A landscape with many valleys, sampled at points; each row gives a point and its height.
A ball rolls from a point to the lowest of its 2 nearest points, and stops where none of them is lower. Distance is the straight distance between rows; heights are no part of it.
J_868: [152 125 150  88  99 153 113 144 130 128 128 125 100 132 149 160 114 157
  99 168  83 149 127 118  84 154 107 143  72 116]  (h 55.1)
J_495: [126 151 156 115 133 186 142 155 110 152 126  99 126 109 121 101 112 136
 145 134 111 176  92 124 117 125 131  90 126  89]  (h 23.8)
J_355: [122 141 192 163 169 157  79 148 119  80 176 140 176 126 124 104 129 119
 153 195 142 150  91 123 100 101 155  91 117 120]  (h 67.3)
J_378: [118 162 162 141 118 145  79  94 136  84 123 118 107 151 106 141 142 113
 111 144 156 144  79  61 154 132  91 171 122 147]  (h 10.6)
J_547: [125  78 175 165 128 133  92 140 116  88 182 185 153 143 152 123 165 131
 129 186 144 102 145 142  44  78 136 134 136 116]  (h 59.9)
J_819: [125 153  90 140 139 102 134 109 140 148 133 117 123 132 153 156 123 134
 112  84 153 145  98 144 161 124  95 135 136 122]  (h 23.6)
J_514: [119 149 123 134 143 158 128 155 105 132 174  85 125 117  89 146  50 119
 137  83 139 136 114  89 177 163 149  91 135  47]  (h 31.4)
J_23: [135 132  67 131 130 101 184 132 154 118  93 123 144 168  93 123 109 123
 135  79 118  82 163 175 148 181 159 123 162 167]  (h 35.0)
J_349: [137 149 113 114 117 166  99  89 144  83 123  72  94 166 101 160 162  70
 148 184 128 108 129  69  79 114 142 131 113 127]  (h 78.5)
J_667: [151  99  62 124 114 118 150  97 149 146 114 129 134 102 159 124 163  75
 134 173 138  56 185 108  56 110 131 120 124 134]  (h 67.9)
J_854: [130 142 172 119 126 145 126 117 123  96 116 148 106 145 133 134 120 141
 150 145 108 188  84  94 143 123 165 132 131 140]  (h 47.2)
J_211: [119 137 145 144 136 130 122 147  89 143 146  88 126 138  82 164  61 143
 124  59 181 154 120  86 181 181 141 136 118  72]  (h 26.5)
J_623: [136 127  95 106 131 144 173 161 135 113 111 173  96 176 105 124 134 164
 168 181 125 102 135 177 140 135 157 146  98 213]  (h 59.6)
J_444: [138 111 130 115 135 155 123 121 136 113  92 105 109 111 157 150 183 115
 137 184 110 178 130  87  77 138 182 125  95 144]  (h 73.5)
J_389: [119  89 135 138 100 131 102 127 125  86 194 198 151 147 153 137 161 137
 108 158 159  67 139 149  68  98  84 161 151 150]  (h 56.3)
J_886: [150 149  63 120 106 129 166 110 132 143  98 134  89 187  70 109 129 144
 148 117 158  98 107 135 131 145 129 104 130 192]  (h 60.0)
J_516: [142  83 104  99 123 121 143 134 152 111 119 168 140 127 148 110 145 108
 115 226 120  66 170 116  59  89 133 151 111 169]  (h 64.7)
J_398: [121 140 155 122 131 114 124 103 130 132 142 170 154 107 161 100 140 132
 152  99 127 146 112 149 154 114 121  94 159 158]  (h 45.6)
J_147: [136 123  95  99 125  77 159 163 151 129  98 111 115 167  60 129  97 157
 129  73 113  94 164 174 146 185 154 168 147 192]  (h 31.6)
J_752: [143  80 122  93 119 133 126 113 134 117 139 154 128 153  99 124 174 102
 108 252  96 121 172 102  58 112 104 166 116 154]  (h 62.4)
J_753: [136 166 161 123 130 154 132 137 115 144 151 118 151 137 115 102 107 120
 119 129 145 160  67 117 131 142  92 140 125 124]  (h 30.4)
J_25: [112 170 139 115 160 130 170 156 138 123 115 153 168 109 150  89 102 161
 151 104  82 127 126 196 155 112 128 116  99 131]  (h 30.3)
J_84: [137 150 118 152 118  94 146 133 143 136 106 157 135 128 167 100 148 110
 157  95 131  64 141 190 135  71 115 148 142 155]  (h 38.2)
J_234: [126 122 136 145 116 154  91 117 130 114 124  97 135 105 138 115 216  73
 136 179 142 120 136 110  54  89 140 125 145 125]  (h 60.4)
J_705: [135 110 170 113 114 120  95 101 144 121 151 178 127 110 138  97 116 138
  97 196 110 148 105  59 135 130  67 150 105 152]  (h 40.4)
J_303: [116 114 163 128 150  97 122 136 131 124 178 161 181 120  88  75  89 171
 127 106 120 132 124 189 164 163  95 122 169 179]  (h 43.1)
J_998: [115 174 162 137 131 128  83 128  96 108 122  81 114 133  79 139 104 121
 114 102 175 156  97  50 195 159 116 141 123 115]  (h 18.3)
J_600: [ 79 101 103 113 132 105 168 142 105 158 135 137 125 120  87 136  54 167
 126  29 120 133 189 158 199 161 141 129 126  65]  (h 42.2)
J_47: [136 142 119 119 108 153 141 163 106 169 148 128 107 110 129 153  82 186
 142  77 116 151  86 104 132 155 105 126  78 108]  (h 7.2)
J_820: [147  93 104 113 130 107 135  96 139 159  80  91 120 103 146 119 182  67
 133 186 114 101 204 115  52 104 137 126 100 138]  (h 70.4)
J_192: [133 102 172 120 131 133 101 101 134  88 146 178 115 157 145 128 117 146
 112 202 115 161  99  98 136 120 126 134 125 141]  (h 43.9)
J_205: [130 119 159 129 158 144  83 115 135 106 121  80 134  90 154 144 179 108
 130 160 115 168 132  96  89 131 178  83  94 105]  (h 69.4)
J_740: [128 108 150  74 102 144 105 114 129 121 135 132 104 119 113 137 149 120
  86 220  78 164 146 116  80 145  92 145  95 131]  (h 59.3)
J_206: [132 153 125 148 149 165  99 120 132 114 142  70 121 122 146 169 130 109
 137 133 111 154 131 123 117 139 151  81 112  48]  (h 64.2)
J_116: [135 126 124 168 151 153  93  86 141 135 162  72 131  96 152 143 125  79
 126 152 135 135 143 137 129 101 111 100 139  42]  (h 60.3)
J_666: [118 119  65 181 150 109 124  88 155 132 146 120 152 122 162 156 129 134
 107  85 165 110 139 165 180 122  83 134 140  93]  (h 29.8)
J_277: [127 128 165  87 127  84 135 162 127 136 130 162 123 162  77 109 119 171
 111 118 123 157 136 164 186 163 130 169 141 189]  (h 32.2)
J_710: [132  86 150 144 112 121  89 135 124 103 148 131 127 100 110 119 227  79
 123 214 134 112 164  86  27 106 152 126 129 142]  (h 64.1)
J_432: [145 117  55 160 113 111 156 154 134 152 108 100  71 179  99 180 121 163
 112  67 139 101 139 170 168 146 139 124 137 106]  (h 76.0)
J_842: [124  99 118 159 139 115 146 156 134 119  63 133 144 104 170  83 173 114
 126 148 135  73 146 138  95  75 176 117 134 164]  (h 26.9)
J_93: [143 107 117 162 101 125 124 153  95 152 140 114 112 141 111 194  82 165
 112  45 142 130 130 118 175 170 158 155 113  77]  (h 32.4)
J_958: [124 130 129 130 136 126 118 112 111 163 129 106 147  76 132  98 101 138
 107  99 183 128 104  78 172 144  67 103 149 120]  (h 42.4)
J_246: [126 134 125 107 121 131  88  87 137 134 162 118 157 105 165 145 156 128
  87 114 157 108 134 105 105 136  59 123 110 108]  (h 50.5)
J_122: [113 108 160 114 152  90 109 146 112 116 131 153 128 125  85 115  96 208
 100 130 144 152 111 171 186 158  93 147 129 199]  (h 37.3)
J_873: [ 99 115  72 154 162 128 149 136 157  97  56 123 153 100 172 113 182 132
 131 132 113  73 157 161 106  80 165  99 114 135]  (h 33.5)
J_60: [124 101 173 150 163 149  84 134 121  89 170 146 159 157 129 131 173 128
 121 224 140 142 115 139  62  88 143 125 114 116]  (h 63.3)
J_844: [141 131  83 116 119 147 161 121 152 123  89 117 128 165 167 138 135 122
 115 137 133  89 128 141 107 118 126 137 114 151]  (h 53.8)
J_158: [150 141 205 144 141 139 109 129 125 111 166 152 164 129 131  87 115 110
 164 150 134 133  89  87 122 122 135  64 138 129]  (h 71.6)
J_888: [115 143 133 120 124 139 164 180 100 178 154 125 129 132  69 130  66 181
 161  39 124 151 100 129 133 166 115 122 110 107]  (h 17.2)
J_696: [122 123 124 129 121 124 153 148 124 122  71 153 119 120 151  83 156  98
 118 168 127 136 113 119 133  85 161 144 166 167]  (h 21.0)
J_583: [141 115 168 109  97 121 105 115 126 139 156 164 137  67 159  75 120  99
 112 181 108 136 127  85  97 122  80 123 127 137]  (h 36.5)
J_885: [119 150 161 120 161  90 150 111 120 166 161 125 157 157  91 104  91 101
 165  57 144 174 126 139 169 138 135 125 167 108]  (h 35.1)
J_990: [108 135 151  96 115 101 156 161 111 128 150 151 129 162  84 153  80 139
 146  63 110 178 120 139 136 175 188 160 146 139]  (h 42.5)
J_37: [125 125 122  99 107  97 155 142 121 127  90 137  98 172  77 127 124 140
 118  96 135 137 128 135 175 159 144 171 164 195]  (h 28.2)
J_535: [110 152 123 138 163  79 165 134 133 171 138 142 169 128 121  89 125 106
 165  62 124 153 155 190 160 121 146 134 171 109]  (h 31.0)
J_926: [142 125 148 146 111 127  97  92 113 168 167 122 150  72 163 100 117 115
 119 109 170 100 127  75 126 131  48 113 122 108]  (h 46.6)
J_184: [107 143 120 164 126 102 134 105 140 115 129 165 166 100 175 109 138 132
 144  65 114  84 146 190 143 104  97 125 153 135]  (h 41.4)
J_884: [122 111 115 168 135 133 102  91 139 126 147 108 159  84 180 141 182  84
 133 131 132 106 162 126  68  89 137 105 140  69]  (h 55.5)
J_512: [130 126 134 145 122 119 104  81 124 139 144 146 125  91 194 125 165  96
 149 115 145 134 129 105 120  83 117 108 156 101]  (h 50.6)
J_171: [142 144  66 109 126 143 177 139 144 122  81 145 104 156 116 112 132 146
 152 159 134  80 137 142 105 120 167  94 105 182]  (h 56.9)
J_555: [133 131  90 113  84 159 161 183 113 129  91 145  86 137 132 159 134 174
 132  98  94  83 139 177 146 139 166 140 108 149]  (h 46.3)
J_438: [129 136 138 144 151 148 126 108 125 142 156  93 146 103 124 111  77  95
 136 102 151 115  97  82 167 135  97  68 160  86]  (h 37.2)
J_823: [133 145 140 106 132 131 105  90 134 159 135  92  98  92 135 125 125  87
 144 169  97 178 114  89  94 114  90 121 105  89]  (h 7.4)
J_227: [151 137 124 110 106 155 155 153 126 126  85 120 111 149 164 142 121 143
 106 150 100 134 129 142 116 139 152 143 102 135]  (h 50.8)
J_254: [131 121 118 142  86 124 140 156  97 140 129 141 100 167  98 195 107 130
 142  50 121 136 118 118 144 162 195 156 145 104]  (h 37.4)
J_606: [128 125 122 121 114  99 162 133 128 117  82 160 115 166 105 109 145 103
 124 132 136 134 113 116 160 123 166 132 190 176]  (h 24.6)
J_179: [121  99 145 158 158  99 115 133 123 112 179 180 151 152 119 105 121 155
 123 159 117 114 132 227 144 136 111 150 166 177]  (h 47.8)
J_55: [118 138 125 115 111 122 121 148 116 130 124 136 101 125 119 170 113 190
 112  83 141 152  79 117 144 151 105 145 104 157]  (h 16.2)
J_453: [121 141 108 147 148  85 164 144 143 143  94 140 144 130 133  93 164 102
 174  88 124 102 153 196 140  88 162 141 177 169]  (h 34.9)
J_718: [116 113  79 151 148 125 177 135 134 123  85 117 123 142 153 158  86 125
 125  82 109 137 149 154 168 127 181 138 154  89]  (h 35.7)
J_991: [ 89 128  84 129 137  96 167 154 120 137 106 123 134 121 107 151  84 164
 107  38 124 122 175 178 206 172 135 170 119 107]  (h 39.8)
J_157: [135 143 117 135 114 169  90 104 121 125 144  52  96 141 133 193 126 140
 102 105 145 128 124 125 133 148 103 130  93  67]  (h 68.4)
J_855: [122 165 170 115 132 145  65 136 107 101 149  79 122 114  76 128  84 136
 109 129 162 121  83  54 171 159  92  90 105 129]  (h 26.6)
J_337: [134 143 161 116 128 135  73 103 129 112 140  72 130  99 117 161  91 137
  99 139 151 142 101  55 113 170  78 137  75 116]  (h 35.3)
J_505: [147 120  65 159 119 166 139 118 140 139 119  85  78 174 132 193 141 140
 128 111 135 109 130 149 128 127 130 121 113  76]  (h 72.4)
J_911: [142 175 157 122 129 151  98 136 116 140 148  79  84  99 101 128 112  96
 155 168  91 182  96  64 123 137 125  91 105  87]  (h 14.7)
J_412: [137 141 148 119 105 143 102  72 144 114 128 135 121 147 141 130 163  94
 132 165 135 136 112  79  93 102  82 187 123 136]  (h 7.0)
J_610: [103 130  87 108  99 134 164 175 108 132 106 140 103 119 106 155 123 166
 145  47  88 101 169 191 183 151 170 155 138 130]  (h 42.8)
J_574: [134 130 129 128 141 122 149 129 117 152  89 112 121 136 154 119 108 113
 116 108 128 161 131 130 169 104 171 105 161  79]  (h 30.9)
J_653: [146 116 138 156 123 117 134 125 143 110 139 170 154 185 117 118 155 121
 141 165 141 105 115 183 100 117 130 140 150 192]  (h 52.1)
J_699: [126 113 149  87 119 138  97 108 142 111 178 155 180 122 151 141 154 141
  80 156 124 101 141 131  63 107  74 138 126 118]  (h 53.4)
J_361: [130 119 164 104 130 125 119 130 127 147 104 150 142  61 184  70 141 125
 117 167 104 129 141 117 118  94 132  87 123 132]  (h 31.2)
J_802: [103 152 126 101 153 107 188 180 129 154 136 149 151 121  92  93  65 161
 145  76  92 148 117 174 148 143 127 117 127 124]  (h 25.2)
J_418: [110 108 157 135 160 142 133 157 134 121 126 162 184  69 163  65 138 156
 116 160 114 131 128 146 105 104 142  66 122 128]  (h 37.0)
J_291: [113 129 158 104 115 131 164 164 102 132 115 159 102 130 115 134  84 161
 160  85  96 188 102 116 144 126 187 123 141 125]  (h 46.9)
J_173: [130 117  60 160 146 123 147  94 161 137 119 131 135 125 185 140 136 118
 127 114 145  64 175 174 181  94 100 143 121 101]  (h 36.2)
J_664: [125 126 147 117 146 118 136 149 115 141  64 120 121 104 157  83 156 132
 119 146 116 174 123 112 142  81 175 105 133 123]  (h 25.4)
J_892: [153 132  75 140 114 167 123  95 140 131 117  67  81 152 117 175 156  81
 141 172 139 119 135  99  98 145 144 126 118  99]  (h 76.3)
J_80: [140 137 126 149 118  87 127 129 143 128 133 141 155 155 114 125 151 124
 118  96 167  96 117 175 134 155  96 159 153 205]  (h 55.8)
J_32: [131 131 119 105 111 123  96  62 135 145 131  85  78 115 124 165 145  87
 115 158 107 164 137  72 115 128  76 172  98 101]  (h 2.2)

For each start below, name the point where the ball stops.
J_667 | J_227
J_355 | J_211
J_179 | J_696
J_205 | J_535
J_157 | J_535
J_710 | J_535
